A landscape with many valleys, sampled at points; each row gives a point and its height.
From any point a ball takes the steepest step (drop divided by distance) to one of its 2 nearest points. It stops when none of these is lower. Distance is the straight distance between rows; heights are no part of it.
fav h=609: [126 155  84 130 112 114 101 130 111 158  80 181  64 149 133  89 163 124
 144 179 118 139 171 169 125]
dil h=585: [170 155 127 103 139 105 148  97  93 115  99 155 106  95 140 140 157 110
 158  89 139  80 131 149 155]
bero h=456: [176 168  89 110 134 109 101 118 126 146  76 125 148 154 153 129 154 161
 119  82 113  99 147 158 131]
kapag h=433: [135 169 141 101 130  84 186 127 102 128 158 142 155  88  93 107 142 121
 113  93 138  97 133 113  95]
Kifos h=530: [160 127 137 126 102 149 114 171 159 160 136 118 174 133 122 130 138 129
 120 106 149 103 132  96 103]
seke h=628: [165 166 100  94 153 104 150  95 139 121 107 163 108 132 168 162 174 128
 141 122 122  93 103 121 119]
lemor h=491: [109 164 134 130  90  88 154 168  84 153 146 145 126  85  84  90 137 141
 130 109 146 118 146 141 106]
mumub h=742: [142 150 113  75 183 114 176  61 137  76 160 136 130 141 142 152 134 106
 128 122 112 117 106 103  93]
vavut h=347: [137 174  78  83 125 107 165 107 105 114  87 181  62 161 116  98 157 107
 161 147 125 134 156 154  98]
Ganob h=662: [145 194 114  66 110  93 170  92  58 113  99 155 108 114 101 103 129 129
 142  94 113 121 156 182 105]
goni h=605: [ 86  91 135 165 164 141 119 100 150  81 145 128  64 117 116 181 119 125
 139 204 117 144 100 143 193]
saz h=447: [101 130  99 118 162  97 146 118 144  95 144 169 116 152 143  91 165  78
 130 165 143 121 144 115  75]
zeleb h=536: [ 94 138 141 149 108  84 128 169 104 136 153 181  76  98 100 112 130 120
 133 150 148 133 145 107 127]
fepa h=772: [ 94  96 152 160 158 141 106 127 148 105 181 154  76 148 113 115 110 101
 121 212 110 169 142 120 132]
did h=790: [116 110 116 131 166 141 130 117 174 101 175 101 148 129 151 133 142 110
 126 147 115 132 118  96  99]
Nira h=467: [146 180 103  75 100 113 169 110 131 148 113 126 138 174 141 113 140 160
 117  98  81 152 141 124  71]
fus h=768: [142  97 109 103 145 151 135 120 193 116 161  82 173 138 161 134 121 100
 127 122 108 119 117  68  81]
Nozag h=479: [113 122 130 143 187 120 155  93 126  60 128 133 115  95 129 161 141 109
 156 158 150 112 112 124 172]
tepi h=555: [167 124 150 119  68 168 109 186 110 173 127  85 160 148 123 105  98 148
 109  84 128 135 144 125  97]
vono h=837: [ 68 111 109 155 176 132 108  87 170  56 136 133 175 115 146 146 173 110
 135 137 164 121  86 132 126]
Noz h=437: [101 149 121 104 101  99 164 133  69 130 130 149 110 120 119  67 142  97
 155 123 129 144 157 152  84]
beko h=866: [135 149 150 144 170 112 183 112 119  95 149 120 120  93  98 139 100 134
 133 140 127 112 147  91 161]
vuvas h=684: [104  92 149 155 128 172  99 136 188  92 120  94 215 130 137 181 126 136
 117 134 184 128  66 111 157]
befal h=653: [135  84 148 165 132 167  95 150 192 132 104 111 197 142 141 179 130 126
 122 129 182 104  68  84 129]
koma h=737: [ 78  88 138 140 128 193  75 132 206 117 164 122 183 135 116 171 145 118
  99 171 160 136  88 138 138]
sutu h=767: [ 83  79 151 189 174 145  81 105 141  97 124 158 131 112 125 128 125  99
 155 169 155 136 124 130 168]
tige h=667: [100  83 159 175 144 117  78 105 149 134 135 199  62 121 108 182  96 103
 124 176 117 154 101 116 194]
nomo h=688: [165  88 136 164 165 164 100 123 134 152  83 138 117 152 174 127 143 114
 159 157 111 118 120 114 135]
tagun h=471: [157 112 165 145 100 144  87 160  90 165 117 148  96 141 122 106  99 119
 139 132  94 155 155 135 139]
Rigad h=695: [128 154 102  99 178  98 178  94 136  82 127 167  76 156 118 135 150  92
 149 174 124 115 139 113  99]
Pip h=577: [153 165  98  96  89 120 123 150 151 153 124 116 170 130 145 122 155 149
 105  66 132 104 135 121  95]
Kolu h=580: [143 118  91 112 107 140 114 138 147 175 110 112 104 171 183 117 159 153
 117 147  80 134 125 123  78]
ditug h=746: [ 61  92 157 175 145 146  67 110 181 115 196 169 106 140  81 125 111  82
  76 185 133 161 115 156 144]
kek h=300: [ 95 112 163 153 126 123 145 156 104 120 191 133 106 107  71 112  83 119
 131 161 113 154 156 100 132]
zif h=79: [ 77 109 113 144 141  86 140 140 125 104 123 190  45 155  85  94 115 105
 133 210 149 150 175 101 129]
nibu h=187: [ 59 118 138 173 159 129 104 129 165  87 188 137 130 100 110 147 146 123
 115 155 165 119 110 135 151]
rupa h=458: [ 55  96 146 191 134 168  94 110 178  76 140 111 169 122  97 165 129 164
 122 147 147 148  81 165 187]
senu h=306: [187 130 133 103 125 129 155 115 123 135 114  92 186 130 154 120 110 128
 105  41 134  70 125 108 108]
sunet h=357: [ 80 136 138 124  80 118 137 158  85 141 135 170  53 133 115  82 121 112
 143 158 121 182 160 132 109]
Rovav h=367: [124 137 129 104 148 106 175 123  90  98 161 133 105 114 127  93 126  92
 155 139 112 132 151 112  99]
Baz h=905: [161 121 121 111 176 123 147  76 129  84  94 130 161 124 174 161 143 101
 168 104 131  95  96 106 138]
nebu h=402: [161 190  78  88 108 126 124 128  98 138  73  99  90 145 123 128 129 169
 136 138  95 164 167 185 149]
sazeg h=820: [187 112 146 133 134 131 142 130  70 127  93 115  99  89 126 136  93 123
 164  98 131  86 151 125 187]
mafan h=889: [132  94 171 160 169 139 146 110 124  80 146  73 161  96 130 151  96 133
 126 113 149 115 103 108 180]
Bizil h=796: [133 108 110 141 162 132 134 104 157 142 103 152  85 129 179 171 182 113
 145 195 132 113  86 126 137]
mezo h=558: [103 130 132 146 111 105 102 150 113 139 138 198  49 122 129  95 146 109
 129 172 145 139 155 130 123]
befup h=846: [105  69 109 154 188 152 134  93 187 120 116  97 162 147 178 175 152 132
 133 175 113 121  65 105 115]
Magu h=586: [111 191 109 120  76 103 131 154 102 161 107 127 102 136 111 109 150 194
 118 116 121 161 158 160 131]
meso h=262: [148 179 116 146 130 110 122 142  99 155  91 154 132 135 103 100 130 160
 147 105 114 118 180 145 142]
Zadiv h=802: [144  98 148 145 153 125 131 136  71 131 115 144  99  76 102 114  88 101
 180 125 127 101 162 113 169]
pok h=496: [122 190 117  91  63 109 160 160 111 176 133 108 174 103  88  99 140 166
  97  76 142 122 137 147 101]
Nasor h=857: [111 118 128 140 168 124 126 107 146  80 146 121 191  97 153 147 149 108
 135 105 166 106  93 111 134]
Vem h=770: [ 99  89 144 152 151 177 101 132 214 123 176  93 171 144 132 169 134 128
 100 167 129 127  86 106 127]
Kul h=159: [162 166  61  71 126 132 120  98  96 120  74  50 147 174 149 131  94 157
 126 104  93 175 159 190 120]
vuru h=501: [ 78 103 144 190 171 154 105  99 173  86 139 112 135 132 124 172 140 151
 131 166 133 147  77 139 178]
rigun h=553: [188 141 107 123 110 134 118 138  90 138  84  54 143 176 143 120  82 179
  96  69 121 106 160 162 140]
vuba h=723: [125 177  88 130 109 105 118 142 134 154  93 171 127 153 128  82 176 143
 139 130 123 132 164 149  92]
Botu h=525: [153 152 100 108  80 124  86 168 128 159 116  89 162 129 145 116 140 167
  89  71 137 118 145 164 117]
fum h=472: [156 132 162 134 117 117 156 157  91 139 138 118 128  98 112 104 112 130
 131 103 126 118 146 112 139]
ruka h=799: [129  89 181 165 135 146  86 141 145 153 154 156  99 141 114 140  96  99
 112 162 107 166 116 105 139]
gagu h=634: [ 73  81 156 179 158 131  86 102 154  97 163 151  79 117  93 183  97 125
 121 176 113 149 103 129 197]
niz h=329: [101 129 149 138 138 109 166 144 100  93 184 118 112  99 102 101 115 106
 130 150 127 140 145 108 118]
nade h=533: [133 151 152 123  65 125 147 179  78 175 121 102 139 102  76  92 100 179
 110  87 122 142 157 152 135]
Deta h=514: [106 134 155 147  83  95 128 182  91 164 150 165 106  91  82  97 112 135
 127 121 132 138 154 123 125]
nem h=281: [111 110 194 161 124 135  85 151 147 131 177 152 126  95  97 165 105 107
 104 134 143 140  94 114 156]
Kasov h=494: [ 48  88 128 195 115 154  94 100 173  83 107 119 155 140 110 163 149 181
 113 169 114 162  58 187 181]
por h=818: [159  87 145 131 109 162 110 166 194 154 147  89 147 158 161 174 114 139
 100 130 130 121  86  66 109]
Teka h=436: [182 127 163 125 128 130 164 136  87 144 111  97 161 115 116 100  98 130
 136  75 123  91 148 119 130]
bako h=218: [135 123 140 149 149 125 129 137 124 127 125 159  79 110 133 124 131 112
 156 166 117 119 143 104 148]
Leka h=786: [111  93 138 173 182 148  95 117 150 116 122 151 151 128 155 124 150  99
 152 169 142 124 118 108 129]
Ruv h=879: [126 115 161 168 168 122 152 116 120 101 138 118 130  85 105 156  87 136
 143 136 146 106 119  95 192]
mopob h=557: [101 111 162 160 116  97 104 157 106 145 177 184  82  84  79 132 102 110
 117 151 143 138 130 109 147]
Zubo h=576: [ 69  95 164 169 135 106  94 132 130 112 198 174  77  98  74 152  83 110
 104 162 129 150 132 115 164]
nagut h=405: [127 124 151 124 121 163 121 158 189 124 157  94 204 108 123 182 126 133
  95 124 188  92  88  85 144]
Bur h=506: [113 148 109 103  68 154 123 162 130 166 123 130 170 139 127  61 149 126
 139 107 122 158 154 135  68]
Zuv h=562: [ 91 169 117 129  71 117 134 160  88 159 109 149  62 138 102  96 125 177
 142 138 115 175 162 160 143]
gizop h=612: [155 145 102 112 144 118 164  98 130 103 100 173  50 106 105 157 158  86
 179 167 147  97 138 131 156]
nagi h=732: [136  82 163 168 146 142  70 119 118 136 111 173  82 117 154 148 126  94
 152 159 135 136 109 123 165]
petur h=834: [111  91 112 137 157 123 113 112 164 124 127 134 116 118 199 164 182 108
 136 161 141 124  67 110 128]
let h=582: [166 125 117 127  96 158  83 179 158 179 110 111 163 158 153 119 139 144
 106 101 128 113 137 124  98]
Mitot h=541: [132 136 111 127 172 114 169  84 135  71 115 158  72  86  95 175 136  96
 182 167 158  97 120 116 183]
fotat h=635: [171 171 114  64 135 100 171  73  76 108 110 173 111 112 118 135 141 106
 144  89 117  91 144 156 116]
lil h=333: [159 140  48  68 105 113 105 100 125 126  90  51 175 182 158 117  85 163
  98  53 102 139 158 160  90]
nafes h=824: [142 102 135 157 150 150 118 143 175 163 134 122 117 152 167 143 150 128
 120 172 105 129  99  89 107]
Puz h=890: [150  91 106 137 173 137 143  96 165 136  90 103 139 157 203 191 156 134
 140 157 105 102  75 101 121]
fusel h=258: [174 152  71  79 108 121 120 117 115 131  90  68 136 168 166 113 114 156
 115  83  83 146 153 162 108]
vevu h=504: [153 112 160 117 141 128 172 125 133 112 154  83 181  88 153 145 111 112
  93  73 170  88  94  95 142]
kun h=521: [128 144 143 128  72 147 123 177 133 172 140 123 113 155 130 106 131 159
 119 137 102 174 136 109  97]
kal h=836: [172 138 152 118 142 106 192 115  71 127 118 118 112  75 108 121  92 129
 140 100 124  85 154 116 173]
nutuz h=337: [153 167 111  76 110 113 162 105  62 134 121 108 150 117 131  91 117 118
 130  63 108 120 150 164  96]
semaz h=502: [174  98 163 139  95 148 103 169  81 154 115 106 121 139 138  99  87 131
 133  94 113 134 155 136 136]
nof h=328: [150 142 126 103  67 120 107 175 104 161 153 104 109 113 160 125 139 148
  99  91 118 139 122 146 119]
mufi h=497: [ 80 169 127 103  71 118 181 160  99 151 145 125 137 131 105  78 139 136
 143 105 136 156 134 134  76]
susu h=883: [125 161 128 121 187  94 194  89 135  69 143 149 105 128  90 148 122 124
 136 150 129 110 140 101 142]
zoton h=468: [ 80 167 111  78  85 118 178 125  69 137 120 118 126 131 114  74 140 131
 157  87 116 162 147 164  83]
mapa h=407: [106 161  97 107 132  90 160 120 122 118 119 189  88 166 133  78 168 100
 144 150 135 133 151 126  75]
fidi h=647: [161 141  97 134 119 135  85 133 119 169  74 159  63 147 148 120 152 134
 151 178 101 130 150 160 147]
Nez h=783: [124  97 154 159 154 149 117 142 141 131 158 134  97 145 137 113 115 111
 133 187  98 157 132  95 123]
Fir h=707: [110  79 144 159 160 122  88 107 159 146 130 192  61 142 149 130 136  90
 117 223 130 149 110 132 138]
tal h=579: [130 140 141 107  55 157 116 175 107 171 126  72 138 154 128  95  97 169
 108  83 105 170 140 153 111]
fute h=535: [140 169 102  66  47 124 136 168 152 170 136  92 183 122 123 116 139 154
  89  75 146 116 140 130  91]
fur h=465: [122 183 131 103  93  89 189 150  92 153 130 141 160  94  79  94 145 143
 112  82 148 105 138 136  92]
Vapin h=554: [132  85 151 123 115 190  69 166 175 141 144 115 201 129 127 145 120  82
 120 131 171 106 107  99 111]
Nusar h=406: [110 128 129 112 122  98 163 142  63 114 137 144  84  87 109  85 126  82
 170 139 130 126 159 137 110]
duze h=331: [110 108 151 150 118 110 155 157  76 135 153 148  87  86  65 110  57 121
 155 147 109 139 171  99 148]
Mag h=171: [167 183 104  91 117 112 141 124 106 154  92 128 195 152 107 111 121 165
 107  55 118 109 162 159 106]
Gos h=454: [131 171  84  90 101 109 125 129 114 154  97  45 214 144 112 125  91 185
  76  60 155 163 155 180 110]
Rop h=760: [ 59  90 138 173 155 122  95 118 170  97 191 157  69 153  73 127 104 117
  97 199 131 150 141 140 144]
relet h=739: [148  76 109 116 128 151 121 120 199 123 124  71 195 144 166 157 123 107
 130  98 149  89  91  72  90]
Tapel h=806: [ 86 109 112 162 187 132 123 100 161  85 148 148 130 136 146 112 165  99
 136 184 149 123 122 127 118]
dibiv h=559: [ 86 105 119 169 182 135 136  88 157  87 121 129 104 127 146 178 151 134
 145 202 133 133  84 141 176]
Deg h=701: [108 184  77  89 103  99 133 118 105 139 106 154 146 160 125  82 159 146
 137  92 108 142 158 155  76]
kufin h=602: [ 97 149 111  94  73 154 126 149  90 162 119  81 141 153 140  78 117 162
 138  89 105 188 142 171  98]
Rir h=522: [ 25  73 141 195 109 166  86  76 177  94 119 161 112 155  89 145 141 176
 114 171 113 147  76 194 188]
ros h=686: [112  97 109 155 178 121 117 107 149 118 121 176  69 140 147 118 156  94
 136 222 137 128 125 126 123]
ris h=906: [122 150 133 131 189 116 173  89 150  86 151 136 159 128 111 141 133 117
 135 133 128 106 135  99 115]
Dotu h=492: [142 169 109  98 110 106 150 134 117 132 122 150  58 139 141 121 161 146
 135 147 102 137 135 132 114]
toroz h=687: [161 150  93 104 150 125 146 100 134 124  96 165  68 123 154 154 180 100
 163 164 134 100 117 134 133]
gik h=925: [138 151 134 112 155 121 174 122 143 106 161 112 168 127 125 122 132 112
 118 120 118 117 135  88  93]
zomir h=295: [148 141  96  70  94 118 147 120  71 142 109  65 164 131 135  90  98 136
 113  55 105 143 149 177  96]
Tinir h=384: [172 115 161 126  96 127 115 171 109 153 150  97 105 110 162 139 117 142
  95  83 130 116 108 118 143]
metad h=816: [117  93 131 154 177 146 136 113 178 116 148 103 124 150 164 163 145 129
 122 181 108 130  93 100 129]
guguv h=769: [ 94  84 141 168 143 180  64 136 218 140 163 152 170 152 122 142 144  99
  96 194 150 141 100 117 116]
nono h=263: [109 157 112 101  56 121 109 164 106 159 144 124 106 132 153  95 152 145
 119 103 115 163 136 158  97]
gudip h=390: [ 89 188  76  98 117 118 112 130  89 135  95  59 167 135 136 131 109 170
 115 101 136 211 149 186 133]
tudog h=710: [141  72 112 142 142 147 109 122 182 121  86  95 185 154 185 163 129 127
 144 105 146 102  70  84 104]
gur h=798: [125  58 139 142 128 176  96 149 207 139 146  85 166 154 160 187 121 126
 102 161 144 126  64  82 108]
giz h=505: [169 146 138 102 100  98 157 142  83 156 130  93 141  93 130 108 116 149
  83  56 136  96 128 148 136]
Dep h=546: [ 27  76 120 182 141 149 103  83 170  78 134 147  77 150 101 155 139 158
 123 195 112 145  89 180 198]
Soze h=912: [144 103 176 178 152 144 117 143 156 114 136 112 174 130 113 163 105 144
 122 122 155 117 110  90 159]
suzul h=581: [207 165 115 103 124 120 156 110 101 134  87  84 135 162 144 122 102 180
  92  74 115 101 154 143 153]
Soti h=180: [163 191 130 114 128  94 161 110  97 139  86 162 124 128  79 111 125 159
 146 103 106 101 173 133 139]
Livum h=621: [111 119 104 130 187 119 157  88 161  83 131 132  69 131 134 170 160 111
 142 211 130 117 108 119 149]
vuf h=346: [ 79  99 193 162 117 143  77 137 163 127 188 149 148  98  47 186  90  96
  89 134 150 135 104 129 176]
sop h=534: [113 178 113 103  84 100 173 145  94 130 113 150  69 139 107  98 139 142
 154 140 112 158 162 131 129]
tupe h=512: [116 152 145 129  96 110 169 156  67 168 112 121 110  97  74  77  93 168
 152 106 113 138 165 139 128]
Vos h=821: [ 53  89 115 166 164 147  86 103 181  77 155 141 152 128 147 126 171 111
 121 172 169 132  97 152 137]
Dos h=434: [131 133 137 140  93 132 108 151  81 157  95 146  86 128  96  87 104 141
 166 134  99 152 185 144 141]
Fol h=900: [142 102 166 156 165 167 140 131 161  89 139  76 206 122 121 150 101 135
 116 111 174 104  97  97 154]
lupad h=422: [150 173  88 102 107 114 164 122 118 125  96 160  33 136 111 125 155 117
 166 173 116 127 154 144 127]
rof h=593: [ 76  76 130 155 135  99  93 128 101 108 171 191  46  92  76 144  76  82
 136 171 134 137 139 119 176]
Lin h=603: [139  99 142 148 141 175  90 150 196 141 135 112 183 147 146 141 140 116
 127 136 147 114 113  86 109]
vufe h=752: [112  75 164 186 147 134  61 124 126 136 124 190 128 107 128 112 120  84
 149 149 151 138 123 122 156]
belem h=551: [142 157 108 114  88 132 119 162 120 164 108 106 110 168 146 106 128 175
 124 131  92 170 146 140 114]
dobe h=453: [153 147 125 108 109 122 141 145 124 139 139 118 123 134 154 109 140 135
 131 105 110 129 142 109 102]
mafuf h=583: [119 134 120 144  94 115  77 146 109 174 106 189  76 142 131  83 139 129
 133 158 121 155 161 154 127]
Gumur h=527: [174 125 136 127  92 145 119 174  81 155 102  74 154 150 115  93  83 164
 116  75 123 127 166 156 129]
kepe h=322: [100  67 164 179 141 163  84 124 134  76 128  91 180 111 148 167 111 117
 140 129 157 148  68 132 171]
Vokil h=135: [109 117 129 147 141 118 136 137 115 115 142 175  68 124  94 114 102 107
 157 191 125 145 164 102 140]
tazu h=797: [112  94 135 170 156 160  99 141 195 161 156 138 140 152 137 140 147 113
 106 197 126 139 105 105  98]
rabo h=461: [134 150  95  74  79 133 125 133 147 159 118 104 182 152 136  82 140 134
 133  78  98 142 150 125  58]
resek h=378: [175 126 143 117 154 125 166 109 116 112 124 107 169 113 153 123 116 108
 139  76 132  87 130 105 130]
selol h=245: [147 165  80  58 128 114 141  78  72 122  86  67 179 152 138 115  93 156
 110  61 103 164 158 191  98]
Sokor h=362: [185 136 121  66 103 113 171 102  97 139 125  96 182 116 142 109 112 131
  86  30 125  85 133 135 100]
Sukib h=435: [139 112 152 140 161 131 144 127 107 107 157 114 158  86 130 118 124  99
 148 106 145 104 132 111 128]
pemum h=377: [144 192  98  53 102 123 176  88  86 124  91 114 116 158 124 113 117 151
 140  92  85 169 152 168 106]
torak h=771: [141  94 167 166 116 137  78 149 101 151 127 166 130 107 125 118 119  98
 142 122 136 117 142 125 136]
nekot h=426: [116 175  58  86 120 104 121 122 112 135  83  39 184 155 136 139  83 178
  92  79 148 197 144 176 111]
peped h=663: [107 131 111 135 178 101 151 117 153  90 133 169  67 147 125 132 155 103
 134 200 141 119 143 112 126]
Gafak h=34: [ 69 115 126 149 146  94 138 154 147  95 169 168  69 144  88  95 128 104
 117 190 156 161 159 110 116]
Nete h=620: [164  91 115 133 107 144  80 155 164 168 106 106 138 170 183 145 141 141
 113 108 127 101  94 110 106]
Zuzip h=851: [158 152 146 108 172  97 216  91  83  95 136 140 119  89  83 133 100 115
 140 127 130  97 151 109 155]
nalus h=859: [ 58  60 134 193 178 169  91  85 179 124 130 130 136 159 142 165 149 139
 105 217 122 153  72 156 153]
dapal h=680: [136 184 101  76 119  82 162 100  88 125 115 174 140 142 111 107 153 136
 134  82 116 115 153 161  82]
tibu h=654: [208 168 127  58 129 130 197  85  94 118 107 122 108 121 135 137 110 118
 132  99  99 112 142 135 138]
rufa h=274: [111  87 164 158 144 158  80 142 138 104 161 117 170  99 144 151 130 100
 129 127 159 125  89 116 146]
Kug h=547: [168 130  86 119 127 123  89 130 162 167  79 114 138 166 183 139 167 153
 116 101 114  95 124 137 110]
puzu h=307: [156 126 148 146 147 134 120 141 133 129 127 126 119 128 153 140 144 128
 138 133 125 117 121  96 141]
piteb h=743: [ 86 175 121 133  93  97 147 159 108 150 105 181 118 149  96  67 158 137
 144 132 144 147 166 136  88]
debu h=423: [126 195 111  62 104 113 197  84 110 127 105 153 126 177 117 105 127 162
 133  91  91 155 143 138  76]
lek h=356: [133  63 161 171 150 161 109 125 137  89 119  92 149 138 177 169 108 116
 134 124 149 133  73 109 154]
zeso h=474: [128  98 175 144 126 145 126 161 103 140 174 111 172  86 110 110 113  87
 127 111 149 113 131 116 112]
Muneg h=669: [161  89 121 151 140 140 105 127 157 141  81 103 141 166 202 168 140 142
 138  99 140  83  86  99 120]
rilo h=264: [ 93 123 154 147 136 148 111 146 176  96 199 115 164  96  98 163 136 128
  96 148 172 122  95 120 144]
Vefu h=495: [119 170 113 117  87 101 144 139  52 154  92 113 101  91  77 101  96 180
 150 106 111 150 173 169 161]
Radi h=210: [115 110 162 150 137 135 101 146 136 119 181 132 125  89 133 142 137 111
 118 138 146 127 115 105 134]
pago h=532: [133 123 161 132 154 125 175 135 130 114 177  85 192  72  93 127 106 115
 100 103 159  97 116 106 135]
Keb h=389: [176 120 127 117 135 128 131 127 142 136 121 107 126 148 181 138 141 137
 130 100 109 102 117  99 120]
ranim h=366: [129 122 120 138 105 109 139 144  68 149 114 163  74  92  76 112  81 134
 172 137 104 124 183 102 171]
tuki h=629: [122 159  85  77  92 139 143 117  99 138 104  90 133 157 154  78 131 136
 151  88  82 169 147 154  81]
palob h=320: [ 90 155 117 114  74 119 134 162 104 148 136 145  79 146 138  77 156 128
 136 151 125 170 144 145  87]
kar h=493: [127 137 136 128  97 138 126 166 141 153 166 140 128 134 140 100 145 118
 124 136 123 146 137 101  83]
Butu h=487: [116 130 107 120 142 124 120 127 154 130 143 158 144 143 151  88 174  86
 141 137 129 121 145 109  76]
nuto h=592: [168 129 105 124 112 146  91 150 122 172  95 110  92 168 172 122 139 156
 122 144  81 141 138 146 123]
Muvu h=338: [112 195  82  95 109 126 127 124  96 137  86  90 122 152 123 109 122 178
 129 117 109 188 158 190 135]
noge h=513: [134  81 175 136 118 182  90 175 138 136 167 104 197 104 103 142  95  81
 125 120 162 107 123 113 114]
gomak h=748: [151 126  99 121 143 128 113 115 139 150  99 154  81 139 186 132 181 110
 145 163 111 114 106 131 121]
danos h=463: [155 178 115 110  92 112 129 140  82 148  91 114  87 109 109 122 108 170
 131 123 103 138 176 179 171]
nogo h=428: [125 102 141 142 167 138 119 110 124  83 129 126 131  98 165 157 140 102
 158 141 137 125  96 114 158]
fov h=358: [168 160 113 136 148 117 114 121 120 141  76 160 132 129 135 129 156 143
 156 107 124  91 158 139 147]
neke h=485: [141 166  90 103  87 112  95 163 100 157 110  77 193 122 105 116 118 176
  80  62 144 137 151 186 115]
vire h=393: [ 61  98 158 174 124 160  82 123 171 101 194 138 148 102  58 160 107 131
  98 143 150 132 109 155 178]
Kobi h=473: [159 125 147 109  99 153 140 168 168 148 142  97 207 117 132 151 117 131
  99  88 178  78 110  84 121]
Sele h=332: [119 121 182 139 114 155 107 161 176 127 175 120 177 107  97 185 113 131
  86 139 173 120  94 104 161]
gudat h=765: [123 115 113 135 164 117 135  97 184  96 112 113 177 117 185 185 163 139
 129 121 149 111  56  95 123]
zar h=643: [182 105 126 147 143 145 101 137 120 165  74 126  95 167 178 139 144 141
 138 135 103 102 127 139 133]
kura h=709: [147 133 106  98 156 103 149  85 165 115 118 132 138 125 192 176 164 127
 129 101 132  87  76  94 111]
bokov h=832: [ 86  91 142 183 178 154 102 116 197 139 148 134 132 153 126 166 143 135
  98 206 118 143  90 129 145]
doni h=427: [ 41 102 149 179 122 165  85 111 181  76 178 131 130 136  76 152 143 157
 105 150 137 131 100 173 179]
banun h=363: [121  88 131 158 170 148 124 104 146  75 103  94 147 123 179 185 139 125
 150 156 141 144  63 120 161]
pepef h=503: [152 119 177 141 144 119 183 144  92 139 153  94 163  70  91 112  88 126
 115 106 134 111 134  97 151]
savi h=470: [175 120 151 114 116 112 169 130  99 138 141  91 144  83 161 128 124 124
  95  63 160  78 107 114 152]
lub h=529: [148 146  92  99 119 124 140 121 160 166 114 116 137 168 159 115 148 141
 126 119  76 130 134  99  58]
gorup h=538: [ 94 140 137 124  48 165  98 169 117 183 129 146 144 151 107  64 134 130
 136 124 126 184 150 151  82]
motil h=708: [ 76  95 143 150 117 196  91 136 194  87 151  98 211 126 100 184 129 140
 105 152 174 127  76 144 170]
gide h=880: [139 108 128 114 170 123 136  91 140  93 115 119 194 114 174 150 138  94
 152  68 153  96  89 104 115]
tiru h=785: [138  79 172 167 121 133  89 147  71 157 128 161 115  78  90 119  81 101
 153 109 126 115 150 127 164]
pusol h=556: [151 179 105  71 127  87 169 107 124 118 135 157  92 131 152 140 174 129
 120 117 111 113 119 122 102]
dimif h=817: [143 104 196 152  93 148  80 163 136 173 157 151 121 145 109 137  95 102
 106 122 115 163 124 111 121]
mivok h=64: [162 183 134 112 130  93 160 114 107 148 109 161 176 125  97 109 133 149
 120  67 130  92 157 130 111]
Doba h=385: [161 153 121  89 130 101 169 110  81 120 137 143 155 108 129  94 132 103
 132  75 116  96 138 125  92]
ked h=313: [196 172  87  47 124 125 154  73  80 121  81  98 135 167 135 124 101 153
 118  74  85 145 162 174 111]
ginit h=400: [114 145 102 117  89 118 140 142  66 145  93 155  64 110  77  89  98 137
 188 142 107 140 191 147 156]
tafa h=539: [173 166 119 100 118  93 158 125  76 138 114 133 117  85 133 119 140 138
 125  76 130  88 139 155 155]
kizav h=697: [179 156 124  64 151 128 179  76 107 102 134 139 113 129 147 133 125 104
 144 114  98 113 130 110 107]
ritil h=729: [ 86  78 165 177 147 130  68 105 172 137 166 188  92 138 124 140 120  88
  97 194 133 170 101 137 142]
tob h=733: [132 138 112 111 178 112 162  99 141  90 149 136 104 131 156 140 156  96
 140 160 114 118 117 109 111]
Nise h=616: [219 154 142  94 133 125 194 102  97 136  95 104 113 131 141 131  94 145
 116  77 111 102 147 124 162]
Tedom h=101: [ 78 129 126 161 163 102 123 136 156  95 176 158 104 125  97 121 147 118
 121 175 160 127 139 107 128]
sopa h=431: [160 113 164 129 124 117 145 144 102 126 146 106 109  81 169 152 126 125
 124 101 153 105  98 107 171]
varo h=702: [134  80 153 162 135 135  80 110 123 137 110 193  46 105 121 167  95  90
 165 179 119 144 118 120 186]
gotud h=398: [165 136  72  78  95 125 116 118 152 142 102  82 186 162 149 105 112 146
 115  49  94 123 154 137  68]

Call two points neighbours if one is among the 2 nearest of the other. Go from one point of each pair to the other, from neighbour to neighbour, staying as low as possible. Name the highest point that can't be avoided.
peped, Gafak -> toroz
mivok, Gafak -> Nete
vavut, nono -> mezo
Kul, Gafak -> gorup
nono, senu -> giz
Gafak, vavut -> kar
